A landscape with many valleys, sampled at points; each row gives a point and its height.
From any point a ball rolls to the lowest of the 6 points nearest to it. It stops when none of these is lower. Distance is the straight distance between rows; heights are no part of it.
vod (h 3.34): [109 108 142 152 102 103 134 135 108 114]
susu (h 4.84): [128 154 150 127 112 143 151 168 127 139]
noka (h 4.65): [110 155 180 137  83 113 159 153 117 132]
fil (h 4.88): [135 149 142 101 150 130 122 114 154 156]
Fanom (h 4.50): [126 170 157 115 113 145 146 154 143 156]
Gop (h 4.76): [154 126 109 123 141 173 149 170 120 121]
Fut (h 2.99): [115  93 127 134 138  94 107  99 127 118]
Vifo (h 4.58): [129  78  91 137 155 117  99 104 124 111]
mapi (h 4.78): [174 119  88 116 158 184 145 160 124 121]
forat (h 4.48): [145 152 134 110 134 153 141 155 139 147]
tafip (h 2.74): [ 92  63 121 162 115  62  93  67 117 101]
tinu (h 3.21): [119  83 111 120 172  88  83  65 143 115]
lemin (h 5.80): [147 112 109 119 148 142 124 133 128 124]
bodo (h 8.02): [167  94  79 106 190 141 102  88 137 114]
rezu (h 6.11): [148 110 108 114 165 136 116 113 133 126]
botes (h 6.06): [129 214 157  75 135 140 111  86 172 181]
fifur (h 4.43): [105 205 190  94  86 118 128 105 160 188]
Nafos (h 4.19): [107 176 197 132  67 115 162 149 128 148]
liti (h 3.56): [111 152 179 115 110  98 129 115 151 154]
rog (h 5.22): [173  96  67 122 168 171 129 138 119 109]
zelip (h 3.59): [108 129 166 130 107  99 134 126 129 132]
Lurat (h 3.51): [115 178 171  98 120 112 124 103 164 172]
Tubo (h 4.67): [129 179 156 118 105 159 158 175 136 154]
Betu (h 4.68): [159 150 116 117 137 182 160 185 124 134]
dof (h 3.99): [120 115 108 164 108 143 149 173  94  98]
kebad (h 4.54): [147 196 140 105 114 193 166 185 139 163]
fet (h 7.00): [148 216 145  72 133 165 125 112 164 179]
zati (h 4.41): [116 176 178 151  65 138 186 196  90 121]
Vosi (h 3.69): [115  98 123 147 126 112 120 131 114 113]
mub (h 4.82): [123 197 171 114  90 145 155 160 145 164]
dek (h 2.56): [103  82 140 141 122  73 100  83 127 118]
ruzu (h 6.07): [158  85  45 148 152 174 127 142 106  95]
biva (h 3.20): [111 130 141 163  88 134 162 184  81  96]
mokib (h 1.76): [126 182 160  94 120 135 135 125 159 173]
Gosi (h 4.04): [136  88  99 121 169 110  90  85 133 117]
tomo (h 7.95): [152  84  67 128 165 150 111 113 125 106]
regoz (h 1.95): [125  72  88 135 167 112  90  83 130 106]
nibo (h 3.72): [139 187 144  96 129 163 142 145 154 170]
Ruk (h 0.94): [105 115 137 169  81 114 150 156  80  94]
Gos (h 6.40): [159 154 125  83 181 136 108  94 158 144]
gagoz (h 3.84): [116  82  93 159 123 113 117 127 108 100]
Vize (h 5.20): [130  81  47 164 141 150 122 134 104  89]
Varit (h 4.49): [118 179 167 136  85 149 173 189 116 143]
vigi (h 3.32): [114 122 137 154 101 127 149 166  98 110]
puvof (h 4.26): [159 201 130  83 134 186 145 150 156 174]
tuze (h 6.17): [153 132 124 101 161 147 123 122 145 139]
reru (h 3.47): [108  99 106 173 100 115 134 146  92  93]
goden (h 2.73): [113 101 148 122 146  81  99  79 139 129]
Leka (h 3.33): [134 103 123 108 182 101  88  71 148 129]
nipu (h 4.57): [121  84  76 168 124 135 125 145  97  90]
bire (h 5.75): [143  79  79 126 170 126  98  94 128 108]
rupoz (h 5.74): [163 180 131  84 158 162 127 120 159 163]
Fumum (h 2.95): [115 123 155 117 138  93 112 100 143 140]
bof (h 1.89): [103  93 140 156 111  88 115 115 111 106]
Rik (h 5.04): [136 129 125 128 130 146 137 165 122 126]
Zubif (h 4.61): [119 116 148 141 118 115 135 140 118 123]
gavu (h 4.51): [131 117 131 115 148 123 118 123 138 133]
nupes (h 4.08): [106 144 188 136  83  99 145 136 131 135]
Nepe (h 3.13): [100 149 200 119  89  80 130  98 147 151]
Zive (h 3.96): [109 190 183 110  93 115 134 119 154 173]
fufiz (h 4.31): [112  76  50 191 115 133 128 136  96  79]
Vevu (h 4.37): [160 163 125  96 148 168 141 146 149 152]
mif (h 1.66): [112  70  74 166 127 114 110 109 108  95]
zap (h 2.83): [101 115 179 135 104  75 119 100 132 129]
kunu (h 4.44): [112 171 182 139  75 126 169 173 114 133]
bup (h 8.44): [170  77  43 131 171 163 112 110 116  98]
Bubur (h 4.71): [122 148 154 122 120 124 139 145 140 144]
fofe (h 5.82): [133  92  89 150 136 144 129 146 105 102]
doka (h 3.94): [136 112 119 105 170 114 102  93 141 130]
Pire (h 3.58): [101 177 208 121  71  91 140 115 149 157]
Pamap (h 5.21): [169 115  96 111 171 165 128 134 133 126]
fodol (h 5.10): [150 113 101 129 144 155 132 152 120 119]
vogu (h 5.35): [136  98  79 151 129 156 137 162 102  99]
pom (h 3.07): [129 118 136 105 162 100  94  87 153 137]
visep (h 2.64): [ 96  71 114 166 114  80 103  93 111 100]
Numap (h 4.12): [158 109 101  95 200 114  82  60 150 116]
vune (h 3.11): [ 95  73  88 194  96  89 118 104  97  82]
sis (h 3.57): [ 95  87 101 191  93 106 131 128  85  79]
morak (h 4.07): [115 147 156 153  86 133 167 186  96 115]
relo (h 4.53): [133 182 153  83 151 126 107  93 170 166]

Two balls start at each pair of points below. Name the first point that both come to, or write never.
tuze, pom: goden
goden, Zubif: never
zati, Varit: biva
rezu, Gop: never
mapi, forat: nibo

Where does a ball stop that starts at each point below?
Numap: bof
fodol: mokib
rog: mokib
Leka: bof
Pamap: mokib
Gos: bof
kunu: Ruk
rupoz: mokib

Call two points neighbours if one is among the 6 nearest of the other. Go from one point of each pair to the other, from neighbour to neighbour, staying as low as possible. Name the highest point that can't be avoided.
bof, mokib: liti
regoz, bof: Fut
mif, Ruk: vod
